Points on a hilly landscape, in no order, each with its height.
From any point a ball takes the steepest step (drop divided by distance) to one of its 2 nearest points. It stops when none of these is lower. Distance is the straight distance between rows; heights are no part of it.
J647 height 60.6: [156 142 104 103  85 166 122 111 171 130 152 151 115  77 135 103 155 148
 108  67]
J562 height 62.2: [126 185  82 139 140 125  97 133 177 137  86 125 107 166 131 125 193 150
  77 116]
J79 height 69.2: [105 106  91 161 139 106 202 171  94 145 120 127 108 117 138  84 101 131
 120 163]
J748 height 67.1: [155  81 147 122 146 127  86  83 153 138 117 119 205 119  94 152  91 112
 153 160]
J65 height 69.3: [191  81 129 130 141 140  58  85 157 127 143 118 182 142  97 143 107  98
 155 195]
J296 height 18.6: [108 121 134  90 137 131 160 117 138 124 109 150 180 124 126 140  83  67
 124 134]
J135 height 49.5: [157 113 122 164 114 148  78 104 147 138 143 120 139 129 107 146 104 139
 173 109]
J73 height 50.4: [104 158 152  80 125 162 119  65 172 129 108 128 130 127 148 106 182 190
  61  56]
J179 height 18.0: [155 112 146 141 110  85 110 146  84 114 172  78 135 162 118 186  99 106
 119 229]
J800 height 26.6: [102 124 105 102 158 136 147 114 120 136 120 131 174 110 133 133  78  81
 130  91]
J803 height 58.8: [113 191 116 113 158 153  98 109 191 142  94 130 120 160 129 108 203 156
  87  91]
J155 height 50.1: [ 55 177 128  90 153  95 148 106 117 148 113 115 113  93 152  88 119 176
 102  86]
J676 height 45.6: [100 158 118 130 159 142 104 106 135 159 126 140 111 103 141 138 173 137
 123  75]
J752 height 35.6: [ 75 143 137  93 117 133 128 120 136 135  94 113 119 118 166 127  93 157
 159 112]
J852 height 21.2: [ 83 139 149  78 148 132 171 116 101 120 129 146 132  72 158 143 115  95
 113 115]
J636 height 13.2: [156 119 118 133 115 118  82 163  83 101 169  84 106 162 135 164 108 124
 131 201]
J93 height 65.4: [128  86 114 142 170 103 148 150 103 131 130  88 136 141 115 122  75  88
 147 224]
J150 height 48.4: [174 105 146 153  72 163  88 107 134 149 145 172 126  94 129 141 146 115
 131 120]
J686 height 49.6: [ 79 143 133 140 145 135 236 126 106 104 109 115 107 123 176  91 122 169
 112 127]
J828 height 45.2: [163  98 127 185  84 128  69 112 164 117 165 122 110 167  88 141 122 130
 159  87]
J467 height 57.7: [138 194 137 112 176 121 131 134 173 178 105 123 130 132  97 138 209 157
  52 108]
J953 height 67.2: [109  99 110 180 157 113 187 159  98 124 135 116 117 143 118  91  81  98
 141 205]
J455 height 26.0: [186 175 142 138 103 149  95 133 202 138 114 112  88 141 105  85 182 159
 100  74]
J378 height 13.9: [147 113 148 161 162  90 170 137  97  67 115 122 197 161 102 136 100 116
 138 236]
J955 height 64.7: [192 139 113 134  77 162 121 110 182 107 165 154  93 103 124  92 185 127
 117  73]
J719 height 7.5: [155 104 122 119  95 151  77 126 161 123 135 157  78 168  97 102 168  99
 122 115]
J286 height 55.2: [123 121 159 115 104 185  92 110 139 104 102 162 124 119 147 140 163 151
 116  75]
J297 height 54.7: [134 156 134 121 150 177 111  93 173 147 103 128 124 137 139 104 197 184
  87  65]
J786 height 68.5: [195  80 115 162 100 171 117 110 180  80 165 146  97 118 130  78 173 116
 135  94]
J351 height 61.7: [115  89 136 114 153 117 142 165  98 158  97 137 149 147 127 120 101  98
 138 167]
J399 height 54.8: [121 152 144 133 132 109 193 172  88 113 116 137 108 104 139 132 120 119
 128 152]
J332 height 44.7: [ 59 135 110 131 179 132 198 132 116 130 109 105 105 112 163 121 138 166
 133 113]
J272 height 53.8: [ 84 148 167 122 141 154 206 118  99  87 112 125 115  96 193 109 100 150
 124 137]
J731 height 54.0: [ 72 133 136 150 154 132 207 124 129 139 109  95 121 121 161  95  69 116
 161 131]
J401 height 56.9: [170  75 138 154 124 145  53 132 145 120 146 102 138 156  95 148  81  90
 132 134]
J838 height 50.0: [135 155 113 106 103 128 112 132 127 156 130 145 143  79 146 105 105 147
 117  98]
J767 height 40.0: [ 70 137 149 120 161 104 193 111  97 110 146 114 146  64 147 118  74 140
 149 135]
J144 height 65.2: [113 165  94 116 130 114 146 170  99 134  81 139 128 163 143 115 150 130
 107 112]
J700 height 45.0: [138 158  90 116 116 121  99 143 147 164 123 135 121  94 122  99 141 169
  87  86]
J424 height 28.5: [187  79 148 105 111 120  99 142 122 124 150 118 172 141  76 175 125  93
 123 176]
J570 height 63.6: [124  71 129 121 159 105 108 145 108 161 110 115 163 151 110 134  93  81
 142 205]
J342 height 45.3: [ 44 155 137  98 160 100 170 103 108 111 129 117 127  80 165  97  80 153
 126  99]
J579 height 39.0: [ 84 140 100 123 162 127 142 131 111 140 120 116 113 110 146 137 145 144
 131  99]
J699 height 59.1: [157  84 109 138 144 122  64 125 115 100 145  78 166 189 104 160  93  96
 136 171]
J369 height 39.7: [ 92 181 138  86 128 130 123 110 170 137  99  95  95 109 139 133 145 161
 103  60]
J961 height 39.4: [193 107 157 113  83 144 105 120 121 112 157 156 169 138  88 158 140 116
 153 113]
J978 height 33.3: [145 176 152 110 113 149  98 128 179 138 106 105  91 127 112 112 152 146
 127  58]
J873 height 59.4: [ 66 114 131 139 139 108 191 150  92 142 102 127 146 132 133 129  95 140
 112 104]
J323 height 25.8: [172  71 125 114  87 151  93 123 139 128 147 126 125 206 105 123 134  84
 143 146]
J196 height 60.3: [106 209 133 116 167 103 158 144 151 155  83 116 124 151 120 122 192 158
  63 102]
J952 height 33.1: [158  69 138 111  94 165 105 110 161 123 113 143 173 178 109 143 120 104
 148 127]
J225 height 54.5: [ 72 202 128 126 166 109 133 109 112 177 110 126 120  92 141  95 151 165
  84  88]
J384 height 56.8: [ 86 102 158 141 136 112 233 153  98 120 118 133 153 129 118 117  84 140
 148 145]
J888 height 20.0: [153 146 112 121 107 108  88 168 104 101 137 124 115 152 139 153 121 123
 153 175]
J777 height 21.7: [139 149 122 147 144  95 148 166  88 113 144 116 136 130 131 142  98 157
 199 169]
J122 height 22.3: [121 163 108 124 132 134 128 157 146 108 100  99  96 140 144 172 172 172
 135 108]
J914 height 45.8: [ 88 176 145  82 132 126 109  63 161 139 117 100 115  90 155 118 151 190
  56  66]
J618 height 15.3: [127 142 139 146 146 102 181 157  87  84 117 129 158 131 145 122  89 156
 176 175]
J132 height 58.4: [118 125 117 144 151 117 142 190  90 133 119 126  73 103 132 136 136 116
 113 171]
J674 height 54.3: [139 165 132 138 153 134  95 127 161 172 121 137 108 118  84 123 202 135
  62  71]
J915 height 61.2: [ 77 111 123 168 150  84 153 152  95 131 115 121 162 139 108 127  82 126
 139 120]
J4 height 55.6: [138 130 145 169 114 167  72 106 153 165 103 130 114 135 128 120 135 124
 128  77]
J326 height 48.6: [112 104 158  86 119 172 109 114 131  93 117 152 159 105 142 145 116 149
 126  99]
J444 height 21.3: [141 143  91 123 120 133 111 132 122 120 152 172 107 108 137 165 176 107
 133 127]
J616 height 48.2: [174  97 154 172  85 134 121 118 189 135 145 115  83 130 104  60 165 148
 145  61]
J693 height 24.2: [126 121 106 103 112 126 113 140 155 135 120 124 123 121 137 140  89 132
 176 124]
J448 height 42.5: [160  92 132 165  74 151  89 107 157 125 154 155  95 106 117 122 173 164
 127 104]
J886 height 27.1: [112 105 145 144 163 108 191 111 123 127 132 125 157  95 122 177 105 107
 163 192]
J402 height 50.3: [167 171 128 111  98 141 116 123 127 138 142 157 111 139 113 110 179 134
 141  78]
J507 height 49.7: [ 91 121 130 143 145 136 193 144 136 139  98 101 125 137 156 136  83 109
 173 179]
J285 height 33.9: [195  78 160 143  83 121  83 116 137 106 181 132 169 163  73 148 133 116
 131 147]
J163 height 41.7: [158 172  87 158  94 108  64 155 124 134 147 110  77 162 120 129 129 114
 106 124]
J876 height 63.1: [139  87 136 107 155 126 103 159  81 158 133 139 123 140 114 153 138 116
 143 152]
J477 height 32.3: [105 176 127 100 137 118 111 137 158 126 104 115  94 102 123 137 180 194
 105  99]
J442 height 27.2: [130  88 103 116 105 116  85 142 118 123 149 148 119 169 108 173 133  64
 108 192]
J772 height 72.7: [182  89 120 122 116 159  78  96 145 125 157 159 161 135 127 144 149  99
 167 177]
J927 height 34.3: [126 156  62 150 137 103 137 158 106 138 138 104  89 132 154 138 116 116
 155 165]
J733 height 53.7: [163  90 109 157 109 132  77 131 131 152 147 125 125 134 118 163 113 107
 133 145]
J441 height 8.1: [140 125 148 163 166  93 171 156  92  74 135 133 162 130 118 111  89 116
 161 203]
J817 height 54.9: [125 168 120  91 111 136 111  86 134 142 147 153 130  66 161 108 129 152
 101  74]
J46 height 67.0: [114 143  82 130 129 109 157 163  94 152 108 141 125 146 149  88 113 112
 112 137]
J123 height 39.6: [136 168 130 122 115 132  89 136 171 137 111 134 109  86 116 109 175 203
  73  88]
J939 height 36.6: [185  80  99 155  83 144  82 130 140 104 192 135 102 123 114 136 155 132
 115 129]
J492 height 38.5: [185  64 168 172  59 113  96 108 167  82 180 135 127 175  72 124 126 103
 150 134]
J990 height 19.0: [145  77 116 109  86 140  77 136 136 133 139 159  97 186 110 140 155  91
 120 159]
J329 height 45.7: [143 119 145 112 114 129 129 136 124 114 139 143 166 126 112 181 109 112
 149 116]
J437 height 65.3: [121  94 127 114 171  93 109 118 127 144 120 119 201 125  95 140  89 106
 161 184]
J639 height 45.5: [165  91 124 182  75 125  96 110 174 127 169 127  89 165  98  52 165 143
 133  88]
J406 height 63.2: [ 87 193 129 102 133 112 157 153 121 129  84 134 116 144 151 106 157 142
  88  97]
J321 height 58.6: [111 135 144 113 121 152 205 146  91 104 110 119 165 101 188 145  81 138
 134 121]
J396 height 61.6: [ 51 157 177 141 158 135 206  75  71 135 126 103 101  97 186  73  85 134
 103 113]
J159 height 7.6: [ 90 136 152 103 160 109 190 115 107  94 126 148 167  97 128 146  89  72
 122 141]
J892 height 33.0: [111 132 106 115 181 135 150 145 107 147 123 111 140 109 142 129 110 103
 147  91]
J760 height 19.2: [122 111  97 133 153 102 154 112 117 132 158 137 172 105 122 186 124 100
 154 185]
J522 height 53.4: [ 76 110 149 146 141 140 252 144 105  90 132 133 111 120 137  72  95 156
 132 140]
J208 height 50.6: [100 176 111 149 168 111 115 120 124 178 109 132 107 115 116 131 190 137
  83  84]
J53 height 58.0: [ 58 135 165 144 161 150 240  82 106 124 131 113 101 107 155  82  70 117
 141 128]
J367 height 33.8: [ 95 113 167 146 161 111 204 112 125 110 132 107 149  74 129 137  64 116
 174 178]
J115 height 64.8: [ 58 186 162 145 163 120 189  80  86 137 115  99 106  98 185  97 131 164
  75  96]
J119 height 46.9: [132 133 157 135 106 151  94 102 106 155 120 179 145 122 132 149 140  97
 144 127]
J558 height 59.2: [106 107 153 103 163 105 188 145 100 124 100 127 182 138 115 112  85 112
 150 163]
J707 height 60.9: [124 114 119 117 159 130 114 179  79 148 141 135  95 118 129 138 167 123
 120 144]
J933 height 23.3: [173  79 142 116 125 107 117 147  98 113 142  96 168 141 100 194 128 105
 113 221]
J259 height 12.6: [129 126 103 120 120 131 107 147 149 126 110 107 109 151 133 154 131 158
 147 109]
J717 height 43.4: [ 79 116 150 108 136 119 152 117 127 127 100 127 145 117 159 147  83 137
 156 165]
J164 height 30.9: [172 120  98 120  95 136  93 147 139 105 168 147  95 110 121 159 168 122
 102 108]
J904 height 38.7: [138 175  56 150 121  99  92 169 119 124 136 104  78 141 146 122 129 116
 101 156]
J784 height 4.2: [138 115  93 116 132 133 125 129 111 106 152 166 146 110 149 164 139  98
 152 168]
J534 height 52.0: [168 124 149 169 108 163  83 108 166 130 125 130 115 141 112  93 146 135
 145  47]
J730 height 44.9: [167 122 146  92  87 144 129 104 125 138 160 170 147 141 110 140 156 124
 164  85]
J608 height 41.4: [128  74 132 109 101 177 100 107 145 106 112 170 171 133 137 152 129 134
 129 125]
J171 height 18.1: [174 127 123 121 110 146  88 141 179 141 136 130  78 162  89  79 190 140
 106  96]
J335 height 27.7: [149 138 106 129 121  94 132 157  99 124 140 126 105 127 156 142 119 130
 174 204]
J451 height 34.2: [ 89 174 185  81 128 135 134  89  85 143 119 146 131 115 164 128 125 134
 139  98]
J11 height 57.9: [149 121 103 150 126 154  75 129 147 165 107 135 109 124 146 125 128 105
 129 124]
J33 height 50.5: [137 132 126 132 125 108 159 166  93 108 124 142 154 124 120 173  97  98
 124 148]
J980 height 60.5: [147  98  94 127 152  82  98 128 118  92 139  75 178 186 122 151  91 110
 147 221]
J294 height 41.2: [102 140 168 114 121 134 109 102 100 161 112 155 157 119 143 137 104 104
 143 103]
J85 height 45.1: [157 166  85 130  82 105  87 150 144 141 128 133 101 143 110 110 153 156
  99 102]
J688 height 42.1: [175  78 126 160  69 117  84 119 165 102 175 130  98 188  78 100 131 113
 147 101]

For each start below, name the point where the ball stops.
J144 => J159
J401 => J285
J11 => J285
J85 => J636
J225 => J784
J4 => J285
J396 => J259
J562 => J477
J876 => J285
J115 => J784

Call two points neighbours if one is among the 2 nearest of the other. Go from one point of each pair to the other, from neighbour to neighbour, staying as low as possible. Name the highest point that can't be avoided.
J441, J719 => J85
J259, J719 => J369
J441, J636 => J335
